A landscape with many peaks, sampled at points; each row gives a point and its height.
From any point a climber steps to the highest of the 2 points nearest to it. It stops when none of these is higher. Distance is the straight distance between rows; heights are no part of it.
q298 height 77: [144 143 134 131  84 138 144  94 123 142 168 137 141 136 186 135 126 142
 148 127  27  77 123  79 148 120 147 156 144  89 144 124]
q544 height 241: [ 84  95 145 141 152 141 115 158 109  87  87 148 109 112 106 140 100 150
 161 104 172 151  86 191 144 122 114 129 197 147 141 145]
q781 height 559: [152 125 142 214 149 130 109 152 170 139 123  94 124 147 138 141 122 153
 104  89 105 129 161 120  89 102 139 134  59 112 121 162]
q732 height 482: [139 121 154 128 185 155  90 132 129 133  61 110 127 106 145 184 132 120
 153 102 165 119 167 103 182 129  92  97 131  87 144 154]
q546 height 434: [184 131 176 118 171  79  76 123 166 150 129  86 152 144 153 140 140 108
 106  70 102 125 114 112 118  97  90 102  70 125 125 183]
q309 height 544: [164 113 139 134 113 102 104 165 135 132 159 218 131 100  90 172 110 116
 109 136 114 124  92 168 123 141 139 108 112 159  98 106]
q647 height 300: [163 159 142 126 134 140 102  93 114 110 102 113 103 160 135 159  60 139
  93 114  60 134 104 135 145 161 117 106 136 102  82 159]
q821 height 330: [ 95 109 115 136 117 125 106 114 142 124 152 161  97 160  94 130 117 134
 117 148 132 182 113 131 131 117 168 165 174 147 131 120]
q232 height 257: [110 168 116 130  74 118 180  94 108 133 132 130 178 139 130  68 146 142
 124 120  98 149 134 107  70 172 162 115  81 137 124 133]
q778 height 305: [147 124 109 110 154 144  91 133 161 133 127 100 146 175 151 156 138 131
  75 118  85 139 114  83 103  88 110 149 105 138 128 109]
q274 height 526: [123 155 109 144 129 177 161 130 115  63 162 126  93 132 116 150  88 145
  95 144 146 166 129 137 134 173 155 160 117 141 118 168]
q880 height 496: [160 148 148 173 151 144 112 158 134 118 120 113 131 120 128 170 133 148
  99  86 158 122 175 101 121 135 137  97  67 125 124 164]
q404 height 141: [118 111  99  90 164 130 138 156 108  79 191 175 117 148 131 114 140 114
 125 147 199 153 102 147 175 118 126 178 153 145 157 114]
q354 height 299: [121 144 140  93 105 103 101  80  84 131 124  89 113 153  99  50  98 139
 136 104 107 130 125 141 106 166 123 102  87 117  94 122]
q779 height 721: [128 158  75  96 142 177 132  84 112 123 119  98 126 135 140 134 124 116
 109 135 160 108 163 102 165 126 131 141 149 102 122 128]
q928 height 252: [168 150 143  97 124 111  94 145 115 135 165 115 120 131 159 181 138 140
 111  94  95  76  99 118 160 124 108 102 129 123 110 139]
q262 height 432: [175 184  84  67 100 107 145  68 119 162 148 105 106 133 120 119 157 104
  78 133 145 169 115 135 122 102  85 103 137 169 117 151]
q281 height 367: [ 74 163 103 126 110 133 150 105  90 112 171 103  87 155 114 126 147 157
 108 146 163 132 146 129 145 136 165 125 186 157 130 159]
q700 height 126: [148 150 135  74 123 117 138 147  77 160 157  87 127 112 140 130 171 122
 128 123 152  97 111 138 143 117  85 111 147 116 151  98]
q792 height 255: [ 91 110 170 135 148 182 155 136 161  85  90 143 135 134 124  94 125 127
 190 148 180 172 124 108 124 139 124 200 160 169 161 146]
q427 height 282: [ 98 171 121 137 127 158 150 135 131 143 108 160 148 111 146 137 195 107
 178 135 171 115 156  64 102 118 120 133 164 159 159 140]
q529 height 320: [126 131 151 101  69  95 146  70 106 115 101 115 113 136 108  73  98 132
 167 131  52 151 143 121 130 169 131 107  75  87 112 142]
q483 height 436: [161 183 148 149 160 175 155 111 160 111  98 116 116 110 126 168 103 132
 137 159 124 134 178 129 128 167 115 128  98 126 151 184]
q450 height 492: [165 165 167  93 144 120 110 130 166 126 126  86 151 141 141 153 142 127
 124 109  92 136  92  84 125 155  86 107  56 153 126 163]
q114 height 115: [133 111 146 128 106 107 108 126 146 179 136 166 131 114 163 132 146 107
 165 119 100 105 111 108 143 116 141 129 166 116 155  91]
q898 height 626: [119  88 109 104 156 152 147 113  92  77 150 107 103 128 140 109 124 114
 128 127 252 121 138 169 190  97  95 144 171 130 125 123]
q426 height 256: [ 82 136  93 144 127 153 156 135 128 154 130 189 179 105 108  84 190  94
 169 139 182 123 132 102 108 116 115 110 191 163 141 128]
q881 height 275: [119 146 114 115  73 142 142 100  88 130 134 137 154 132 105  37 105 145
 143 104 107 127 117 153  58 168 149 100  77 124  70 134]
q365 height 522: [134 101 142 110 104  40 111  84 110 156 183  94 123 148 156 111 168 127
  56 118 100 138  79 151  78 103 110 127  85 128 128 104]
q849 height 279: [146 196 127 131  95 120 137  54 100 133 105 110 101 134 123 128  79 149
 107 129  64 127 148 145 152 186 138  90 144 108  89 177]
q93 height 55: [147 150 169 102 176 106  85 122 139 142  76  90 160 136 121 105 133 132
 159  80 149 124 158 104 101 135  87  81  46 114 111 153]
q325 height 79: [140 112 171 160 113 107 187 125 138 152 128 104 109  85 152 105 109 131
 170 156  86  84 173 104 131 133 135 146 105  86 140 150]
q459 height 176: [140 138 110  69  85 132 100  98 101 104 126 136 116 141 134 138  85 123
 140 133  80 131  88 116 197 167 147 161 134  91 111 105]
q981 height 506: [176 130  90  87 143 150 125  55 162 121 123 121 200 143 152 121 140  92
  84 143  29 115 139 104 128 115  81 113 117 132 140 104]
q198 height 551: [113 120 161 135 105  79 125 103 121 155 157  68 132 125 160  91 150 161
  85 134 100 105  76 146  43 127  98 129  72 128 131 115]
q280 height 748: [108 126  62  95 144 153 105 155  65  72 136 127 148 148  96  87 101 162
  85 109 130 109 128 164 114 139 118  98 129 109  76  80]
q970 height 295: [ 97 191 130 118 115 156 163 126 143 144 121 137 155 153 160 121 189 142
 169 143 124 132 122  54 116 157 134 153 157 157 173 148]
q852 height 444: [138 120  95 103 142 174 152 134 128 124 128 140 117 109 110  89 106 113
 137 176 187 176  93 160 138 114  74 139 147 149 109 175]
q656 height 623: [137 138 124 163  79 134 159  88 123 143 141 178 165  90 144 140 107 113
 132 137  66  86 167 113 118 139 187 120 111 103 121 130]
q433 height 595: [157 142 123 142  92 117 116  91 112 132 145 158 154 100 139 132 105 120
 101 101  91 100 134 120 108 151 157 100  73 113 100 120]
q205 height 370: [ 80  86 175 136 110  80 160 143 110 119 141  80  82 122 129  95 130 157
 179 130 142 119 155 146 146 133 192 143 152 111 142 121]
q944 height 701: [100  94  63  97 131 140 154 100  88 123 189 134 114 133 122  69 130 113
 105 139 222 128 147 149 170 107 127 144 151 122 119 118]
q377 height 175: [123 162 110 109  67 138 143 140  88  95 150 206 139 125 116  87  96 126
 165 122 101 128  88 153 132 178 166 123 137 129  68 137]
q406 height 479: [156 128 110  76  84  87 139  79 107 170 172 123 125 135 118  83 161 113
  93 126 122 153  73 144  89 117  94 103 114 141 112 130]
q737 height 183: [119  93 113  98 124 141  93 131 137  83 153 194 148 119 137 112  81  82
 132 136 148 152 116 137 124 136 168 180 115 103 138  63]
q926 height 540: [164 190 136  85 138 137 114 121 144 115 114  95 112 142 132 154 121 127
 111 119 126 167 125  93 145 169 125 135  90 144 141 153]
q319 height 382: [118 116 170 139 166 122 141 210 118 155  62 112 163  77 142 137 160 136
 172  86 144 131 109 138 109 115  77  84 100 120 167 131]
q890 height 420: [113 154  77 151  92 147 183  75 124 127 134  93  91 128  94 129 128 123
 110 172 162 133 139 157 136 104 138 105 176 167 118 182]
q913 height 174: [104  96 101 144 120 139 146 153 135  91 170 160 139 143 145 118 122 107
 104 151 132 170  85 115  92 136 179 202 117 123 151  79]
q88 height 153: [107 162 143 119  90 112 110 157  97 114 141 188 142 122 132 126 122 142
 163 104 100  83  86 146 104 160 149 116 150 128  99  93]
q986 height 394: [157 152  69  96  90 112 150  85  92 127 170 128  92 130 111 150 136 119
  67 148 135 176 117 157 167 118 119 129 148 139 120 145]
q514 height 81: [107 126 107 126  94 149 124 101 130 134 141 149 154 160 167 129 125 121
 121 119  66 125 112  70 114 129 185 168 127 106 141  98]
q266 height 199: [119 136 116 101  97 130 136 133 108 100 112 193 145 127 115  58  95 109
 163 131 115 168  99 118 104 188 141 145  98 136 103 113]
q770 height 310: [127 172  96 115 129 134 170 145 138 134 143 105 106 122 124 133 180 122
 114 150 161 170 122 118  96 108 131 150 144 184 147 143]
q645 height 68: [171 133 169 113 137  85 113 105 140 162  93 113 156 125 144  82 137 102
 167  88 114 105 177 115 139 136  97  94  56  88 132 111]
q443 height 128: [ 90 121 100 125 159 130 117 146 115  78 183 182 139 164 134 145 153 112
  95 123 178 134 150 110 150 137 163 167 156 153 157  80]
q966 height 527: [192 146 108  96 135 135 120  69 149 141 122 161 153 115 143 140 135  85
 100 129  85 130 160 106 149 120 107 108 105 115 139 124]
q691 height 385: [106 146 154  99 137 110 105 161 111 134 128 116 118 149 103  89 159 168
 146 100 139 147 101 151 107 148 111  94 131 154 120 139]
q895 height 633: [138 125  99  70 144 148  81 115 107  84 111  90 141 162 113 110  89 141
  82  97 109 104 120 129 139 145 110  94  95  92  70  78]
q588 height 448: [171 151 146 147 176 156 142 171 151 116  79 134 129  90 119 176 121 138
 127 125 151 141 153 116 110 140  91 107  69 127 144 164]
q18 height 507: [146 132  64  93 144 171 114  83 151 127 121 121 183 167 116 110 140 116
  97 162  50 156 105 101 112 103  74 139 155 153 128 111]
q538 height 724: [124 117 124 153 134 133 103  60 159 161 105 106 101 135 134 214 116 109
 128 146 172 105 162 144 202  80 118 134 187 120 141 157]
q111 height 112: [137 168 121  44 129 135 121 143 108 150 102  93 131 145 130 131 167 118
 147 118 156 108  96  99 184 155  82  96 153 132 144 117]
q815 height 553: [126 112 120 177 120 155 114  74 151 134 125 130 119 138 125 152  69 150
 138 143  80 107 171 123 151 126 166 128 151 101 103 153]
q845 height 274: [106 107 121 109 161 131 134 187 107 104 118 119 105 138  87  78 125 158
 141 112 175 172 107 181 137 123 116 129 152 147 116 142]
q735 height 558: [173 146 112 118 119 111  90  85 131 160 112 177 159 109 126 103 116  98
 101  92 131 134 180 120 124 123 129  69  77 115  96  99]
q565 height 584: [135 116 114 136 146 146 123 154 122  63 151 118  91 143 116 152 110 141
  80 145 163 160 131 162 137 133 142 152 126 132 137 114]
q759 height 89: [103  84 157 157  76 107 187  89 140 158 154  81 100  94 143 130 130 132
 156 174 125  71 170 113 137 111 163 163 155 125 142 142]
q634 height 546: [144 149  90  66 152 140  98  94 136 116  87 111 161 177  96 105 122 111
 107 136  95 157 126  83 147 136  93 138 125 131 116  99]
q357 height 303: [140 116 138  93 106  90 150 104 136 153 124  90 157 119 157  92 130  96
 167 150  60 105  89  86 136 150  96 159  77  91 158  81]
q21 height 162: [122 138 120  87 128 154 105 141 111 110 138 111 106 140 143 167 100 147
 138 146 116 129  87 137 165 147 131 167 182 123 140 121]
q200 height 542: [155  84 142 131 194 130  87 144 130 136  78 104 104 128 131 183 108 100
  91 100 165 144 162 143 199 111 118 116 121  81 123 141]
q366 height 545: [ 99 101  85 165 132 107 139 173  85  95 153 159 138 105 111  59 123 153
 118 129 161  97 162 176  88 137 141 104  97 124 111  76]
q580 height 312: [136 136 122 138 174 170 143  89 169 126  85 118 138 132 119  99 147 123
 156 173 109 148 186 124 126 125  87 121 159 142 150 149]
q2 height 172: [129  77 134 128 138 150 146 152 119 106 153 146 138  80 159 174 137 120
 152 126 199  88 105 163 173  92  99 146 181 130 173 101]
q956 height 543: [123 117 122  99 160 160 141 116 115 110  88 121 119 129 116 111 100 102
 158 130 224 151 106 145 172 138  75 154 183 115 137 150]
q708 height 710: [ 77  67 133 183 130 126 149 167 141 148 109 130 145 105  95 112 122 160
 160 139 151  94 145 166  86  99 134 103 152 137 131 130]
q117 height 164: [115 114  96 110 125 112 141 179 138 123 176 172 147 134 144  87 165 105
 101 156 137 160  41 150  97 125 117 182 122 130 148  91]
q506 height 229: [106 159 145 150 125 129 171  98 163 130 107 169 162 120 140  92 147  90
 141 144 109 137 184  81 105 166 171 145 103 141 163 149]
q651 height 291: [121 103 163 133 160  70  97 153 126 133 140  68 108 172 135 110 134 174
  92  85 125 144 150 171 106  95 134  92  65 129 124 115]
q611 height 541: [148 120 119 152 140 145 131 145 127 147 111 135 130 113 102 156 139 145
 133 148 147 148 131 147 127 105  97  96 162 143 138 152]
q40 height 478: [146 119 125 123 139 144  77 169 130  99 116 200 121 122  96 178  88 125
 120 113 105 114  98 159 132 145 131 113 160 127  72 109]
q272 height 371: [120  99 157 155 168 150  83 166 144 131  83 147 138 126 148 179 114 153
 193  97  81 112 115 110 159  96 107 115 182 112 143 151]
q400 height 347: [136 143 135 126 120 118 177 171 129 122 162  54  83 124 143 133 172 161
 114 147 128 167 113 142  99 116 150 142 121 158 162 155]
q962 height 217: [115 150 129 136 126 150 139 140 143 110 122 175 149 138 112 109 108 105
 158 133 137 156 150 100 103 174 172 140  99 131 136 110]
q788 height 131: [105 142 182 128 120  92  85 157 114 157 138 145 131 137 159 134 155 141
 170  75 117  92 104 118 134 146 147 111 154 123 122 103]
q882 height 88: [105 160 130 117 119 158  98 101 125 148 126  98 119 190 143 146 129 152
 129 112  80 136 141  72 151 122 162 159 150 112 133 124]
q830 height 486: [ 73  71 139 184  85  95 186 120 153 153 127 114 127 110 107 100 138  95
 125 187 147 115 170 128  75  94 170 166 141 187 122 148]
q548 height 308: [156 131 138  66  85  90 156 100  98 130 119 101 121 115 137  79 109 118
 192 140  69 106 107 115 149 164  85 129 102  81 136 110]
q135 height 640: [158 143 157 213 118 105 101 134 142 143 148 119 138 105 140 144 124 150
 129  76  97  70 148 128  72 133 135  96  61 120  95 174]
q282 height 516: [135 164 109  94 175 164 128 138 118  99  81  29 119 151 130 165 106 147
  98 127 130 138  96 120 150 148  79 135 141 122 127 155]
q284 height 309: [ 94 111 162 157 167 157 103 135 128 112  68 126 119 119 140 200 109 146
 164 119 153 138 117 150 179 107 106 111 196 148 154 163]
q620 height 671: [129 134 115 122 148 139  94 127 128 109 119 110  99 164 100 120 102 140
  92 110 150 178 177 136 144 153 173 133  95 113 104 125]
q771 height 388: [135 129 159 126 130 134 140 188 142 130 145  80 115 135 134 145 123 167
 128 125  91 142  99 120  98 124 136 149 102 131 142 136]
q486 height 80: [101 105 120 154 174 133  87 131 141 149  91 141 131 168 104 146 183 122
 106  85 174 159 173 109 104  90 136 102 135 147 130 108]
q625 height 221: [149  73 130 141 121  72 165 151 134 146 137 101  97  86 120 137 138 106
 113 152 202 118 177 187 144  89 147 101  95 126 150 118]
q709 height 469: [130 124 127 108 145 143 124 147 127 148 104 129 147 125 105  97 135 133
 144 129 131 135 109 129  99 138  86 105 136 130 120 107]
q96 height 216: [134 139 132 139 126 151 158 137 138 157 130 131 136 114 135 145 144 156
 159 167  64  88 103 135 112 100  65 126 200 146 145 147]
q52 height 437: [136 118 151 194 128 120  84 163 167 141 123 175 124 133 120 174 112 149
 160  93  84  99 124 116 132 110 137 120 135 117 110 163]
q976 height 268: [ 72 124 166 167  90  80 154 145  99 173 158 101 102 126 107  95 167 160
 153 124 115  66 132 162 123 120 160  91 174 147 118 137]
q385 height 374: [125 146  91 138 141 151 125 116  84  84 140 134  97 133 103 132  50 132
 105 125 136 129 104 201 140 186 129 109 148 110  77 142]
q938 height 358: [130 139 110 108 147 136 166 111 159 130  97 136 135 126 103  50 138  96
 160 180 160 171 146 133 124 137  78 129 146 156 143 172]
q746 height 590: [147 187 126  77 118 131 108 105 110 131 116 122  79 166 115 122 140 119
 105 100 151 178 148 123 163 156 155 115 108 138 116 129]
q362 height 340: [154 133 118 124 166 138 154 158 158 144 111 129 166 104 147 170 154 107
 120 158 114 121 115 111  98  82  75 148 125 140 168 120]
q283 height 337: [136  99 165 137  93  81 110  94 135 162 123 142  92 148 120 119 115 134
 155 120  69 160 134 116 124 130 152 118  93 100 120 130]
q533 height 230: [153 125 126 168 140 150 111 151 163 114 124 188 150 115 118 167  82 133
 119 170  78 143  90 122  87 112 114 138 146 152 132 130]
q104 height 158: [117 101 124 120 132 170 140 143 140 102 157 173 133 119 138 141 130 102
 145 142 198 138  84 140 150  95  95 181 191 171 158 111]
q689 height 713: [148 142 182 159 139  91 108 146 159 155 116 152 154  99 169 127 124 132
 133  88  97  84 107 126  80 126 118 121  70 120 122 135]
q257 height 585: [ 99 153 126  97 108  90 109 118 123 132 155  84 180 121 154  96 139 155
  93 119 118  78  61 120  59 163 111 123  61 127 122 102]
q301 height 297: [158 115 159  99  97  80 156 151 133 133 143 146 141  84 152 106 117 103
 149 148  80 107  43 128 111 161 101 142  77  95 151  88]
q800 height 355: [132 118 144 111 177 144 131 185 136 141  70 109 168 102 170 143 173 123
 158 120 131 124 100  96 120  98  78 135 119 111 176 114]
q911 height 294: [112  93 133 131 141 143 124 145 151  98 126 147 112 152 111  90 108 130
 152 158 156 206  90 130 105 121 143 182 151 150 145 137]
q409 height 194: [154 107  88  96 132 157 105 114 135 115 112 179 141 120 104 140  92  94
 108 138 132 155 138 116 148 119 127 154 149 109 130  92]
q889 height 789: [102 126  55  87 120 156 123  97  85 126 154 112 138 157 132 104 140 118
  95 131 171 140 150 103 142  97 145 153 162 127 117  90]
q430 height 356: [139  98 184 148 152  79  67 168 138 155 129  92 126 151 163 138 142 156
 119  53 117 128 126 144 124  91 135  99  89 129 119 151]
q171 height 322: [ 79 113 173 170 132  96 143 174 113 131 156  90  89 129 147 134 158 169
 164 113 117  76 149 161 148 119 172 109 150 113 137 130]
q360 height 228: [ 80 110 134 110 137 132 131 140 134 160  87 169 171 130 132  71 156  80
 173 131 180 124 149  91 133 121 128 145 162 123 152  94]
q756 height 104: [ 85  99 141 171 101 139 138 105 148 140 142 112 117 108 125 144 138 116
 146 141 180  99 169 113 140 101 191 142 155 138 139 134]
q891 height 592: [122 143  99 109 169 179 110 144  94  88 123  76 121 146 130 190 158 149
  70 119 157 113 126 110 144 132  95 108 149 128 110 141]
q124 height 323: [177 110 125 128 182 143 125 152 189 132 109 122 159 124 140 139 123 107
  88 134  97 147 137  96 103  89  98 147  77 115 145 122]
q868 height 186: [134  95 143 133 113 127 151 142 120 135 151 169 123  63 134 144 103 109
 169 146 171  78 133 136 152 135 137 151 153 108 144  98]
q671 height 658: [129 122 186 157 117  48  98 150 167 167 142 203 130 109 151 135 154 113
 128 112 123 121  87 148  85 132 138 120  81 143 128 113]
q762 height 180: [ 87  96 108 154 154 128 102 131  76  99 123 158 117 144 101 156 114 140
 123 127 194 109 128 180 179 113 113 103 203 135 119 132]
q485 height 532: [136 138 103 156  81 120 127  83  91 152 146 107  96 130 102 122 102 155
  93 130 117 116 170 155 128 120 154  61 129 121  82 136]
q349 height 636: [113 146 127  99 123 116 102 183 112  93 122 108 172 136 125  93 120 154
 135  92 114  93  68 138  72 182 117 126  64 131  96  89]
q989 height 248: [154  83 131 145 161  85 132 165 127 121 132  78 114 113 113 129 115 136
  94 110 165 158 167 184 140  83 135 105  62 112 139  97]
q376 height 639: [125 133 129 158 140 143 111 113 147 151 119 138 109 124 107 224 137 142
 123 148 162 130 123 141 167  82 116 108 208 165 142 163]
q44 height 210: [155 118  88 141 147 185 121  99 159 100 115 188 162 126 105 132  93 105
  95 156 107 159 134 112  96 125 101 148 135 144 122 122]
q17 height 685: [139  89 101 171  72  81 182 113 114 157 188 119 107  79 161 155 159 105
  81 167 126 103 130 142  97  83 162 147  87 100 141 103]
q314 height 593: [126 112  90 156 106 128 128 111 103 118 181  95 103 150 129 135 127 158
  69 122 110 102 170 144 131 101 172 112  99 111 105  92]
q704 height 212: [ 90  88 129 149 117 106 153 111 163 188 112 120 135 113 149  75 165  84
 147 161 161 137 158  95 108  85 142 157 154 124 154  94]
q914 height 565: [ 66  60 107 168 133 139 161 166 112 114 138 135 141 115  81  54 122 130
 132 131 186 117 148 176  81 105 137 106 134 137  93 130]
q162 height 416: [138 117  99 140 137 149 101 119 108 106 107 147 116 110  99 137  55 130
 121 148 120  98 126 165 133 141 112 114 165 102  77 118]
q179 height 431: [137 129 175 123 174 116 104 168 124 141  50 133 124 101 134 144 125 131
 194  90 135 111 140 136 151 132 107  88 116  95 144 145]
q908 height 73: [162 143 169 130 144 118 142 107 158 142 119 112 139 115 153 102 141 122
 179 120  66  98 184 112 159 153 109 128  80  87 145 139]
q987 height 61: [143 125 139 143 183 117  93 145 137 163  84 106 148 146 134 111 167 125
 127  91 170 144 154  88  93  98 116  85  93 130 140 120]
q679 height 263: [155 183 119 140  87 127 170  59 126 130 122 116 105 130 116 120 115 122
 112 142  85 161 149 112 121 160 129 101 116 139 135 182]
q384 height 364: [119 102  74 136  88 130 133  64 119 103 168 132  89 160  95 140 115 118
  80 159 145 196 132 158 165 107 153 152 153 145 115 139]
q672 height 287: [172 119 144 110  93 119 174 168 123 117 147 182 118  64 122 125  97  93
 139 163 121 134  71 146 116 150 116 154  85 108 140 120]
q500 height 307: [ 61 171 127 154 111 110 161 136 146 149 136 125 123 147 166 123 200 118
 130 151 140 135 137  78  97 141 171 187 163 158 144 115]
q84 height 332: [149 157 119  99 128 105 112 125  74  98 143 100  75 154 119 148  73 156
  69 120  89 142 115 177 161 167 138 104 119 107  88 126]
q530 height 143: [105 104 123 135 144 126  79 126 109 130 106 173 124 126 100 166 137 117
 118 110 193 119 168 146 177 121 133  85 154 132 107 102]
q542 height 226: [138 149 132 137 124 152 106 128 123 143 160 131 146 132 144 190 145 145
 129 112  64  65  93 102 136 107  88 108 177 143 115 143]
q208 height 648: [113 116 120 191  78  97 151 118 128 146 175 126 110 116 148 154 144 117
  93 132 135 103 175 140 128 120 204 128  76 107 129 126]
q606 height 662: [114 175  91 138 142 193 123 124  78 113 112 109 130 126 125 160 146 152
  91 100 167  82 175 101 137 154 125  95 122  99  99 135]
q716 height 329: [ 85 159 111 149 109 112 162 138 115 134 176 105 102 156 121 137 207 121
 110 147 179 152 166 114 124 125 183 142 157 177 145 138]
q6 height 269: [177 118 122 109 128 125 159 188 112 101 187 140 113  66 127 167 100 124
  95 150 145 121 102 170 144 135 130 149 102 121 146 112]
q203 height 118: [ 94 134 119 162 113 154 120  96 147 109 157 189 148 132 134 165 131 107
 127 141 194 112 166 110 147 122 181 159 160 156 141 102]
q248 height 184: [133 127 108  87  90 121 132 114 132  92 108 140 132 148 118  95  89 115
 175 147  83 151  80 102 143 173 152 184  93 105 139 101]
q249 height 368: [129 132 181 156 107 100  64  97 137 153 131 151 115 165 122 137 128 150
 132  72  65 135 137 121 105 135 168  93 108 136  96 154]
q934 height 138: [108 130 113  83 123 123 152 177 103 149 134  94 136 125 142  76 159 121
 154 149 167  95  83 121 124 130 105 166 129 101 151  89]
q955 height 423: [ 60  61 143 152  86  78 172 138 117 138 144 101  98 112 105  77 151 125
 130 157 161 136 143 155 117 117 187 154 134 146 118 131]
q253 height 472: [136 121 107 160  67 109 176 105 123 137 157  88  81  96  87 126 120 144
  89 164 133 127 146 190 122 116 150  96 129 146 102 159]
q492 height 634: [160 103 151 157 157 125  86 121 164 165 110 109 100 132 145 189 114 122
 127 102 147 140 152 149 203  83 142 128 160 108 136 167]
q958 height 629: [116 135 115 137 142 143 120 168  70  78 131 136 147 126 126 112 118 161
 126  79 136  84 148 150  95 141 126  98 113 110  94  86]
q258 height 583: [150 106 128  57 153 118  86 138 130 109  99  99 149 166 118 126 113 118
 119  96  91 135  90 120 156 125 112 124 108 102 117  88]
q128 height 201: [147  90 141 127 126 102 147 133 136 170 139 114  98  74 131 163 138 105
 136 152 165 116 141 151 170  90 137 131 135 117 168 112]
q894 height 242: [113 183 144 144 112 122 196 125 149 138 124 104 144 101 146  88 151 113
 123 146 125 126 174  83  75 160 159 136  66 137 138 147]
q664 height 150: [127 123 116 100 133 122 168 218 131 140 125 145 151 119 147  84 148 116
 147 149 165 132  54 137 108 126  85 180 127 147 164  93]
q683 height 280: [ 89 125 167 138 149 169 154  77 165 120 104 139 128 137 123  93 144 131
 193 166 125 147 162 109 129 125 116 166 211 163 155 156]
q259 height 111: [121 120 144 141 155 122  66 159 135 124 100 184 133 146 113 157 139 138
 120  65 156 139 147 129 128 133 148  79 126 136  88 101]
q467 height 604: [149 114 154 112 135  78  99 177 139 156 132 197 145 106 132 141 143  98
 119 108 155 148  93 152 113 146 123 116 103 161 124  85]
q4 height 471: [134 163 128 170 130 184 140 123 151  87 125 119  99 130 132 199 100 162
 111 148 143 141 144 103 122 141 140 147 132 143 132 167]
q594 height 99: [124 165 144  84 147 158 100 134 144 133  89  89 139 176 141 141 160 136
 161 117 107 111 122  72 181 138 113 130 162 122 143 135]
q774 height 446: [145 154 129 122 144 164 138 160 123  89 103  65 109 126 110 132 101 170
 133 141 115 155  90 139 120 172 103 137 120 110 115 157]
q710 height 235: [126 103 160 159 146 148 136 142 172 161 113 160 146 111 134 155 138 129
 193 168  71 112 103 125 118  95  97 154 206 143 189 130]
q978 height 498: [144 163 136 198 126 138 108 117 145 136 131 142 137 145 135 178 114 160
 121  92  78  94 163  96 144 131 153 118 132 117 108 183]
q451 height 596: [146 118 127 142  85 118 134  66 132 104 114 192 123 109 113 148  78 113
 135 152  54 129 151 140 139 146 174 128 136  94 100 139]
q717 height 281: [178 141 133  99 149 120  80 144 148 115 154  61 125 173 165 174 150 134
  78  81 103 124 114  95 162 102 122 140 103 125 114 136]
q591 height 564: [ 78  90 155 185 123 121 164 129 160 150 115 122 136 104 101  93 118 136
 173 166 126 128 150 111  89 115 144 146 167 174 127 159]
q343 height 254: [131  99 142 148 147 142 144 116 189 134 113 182 140 117 107 117 117 120
 163 181  92 164 111 133 111 109 101 152 164 168 160 129]

Where does a climber stop that starts at each point below?
q514 | q343
q542 | q538
q770 | q889
q360 | q17
q759 | q620
q625 | q620
q849 | q689
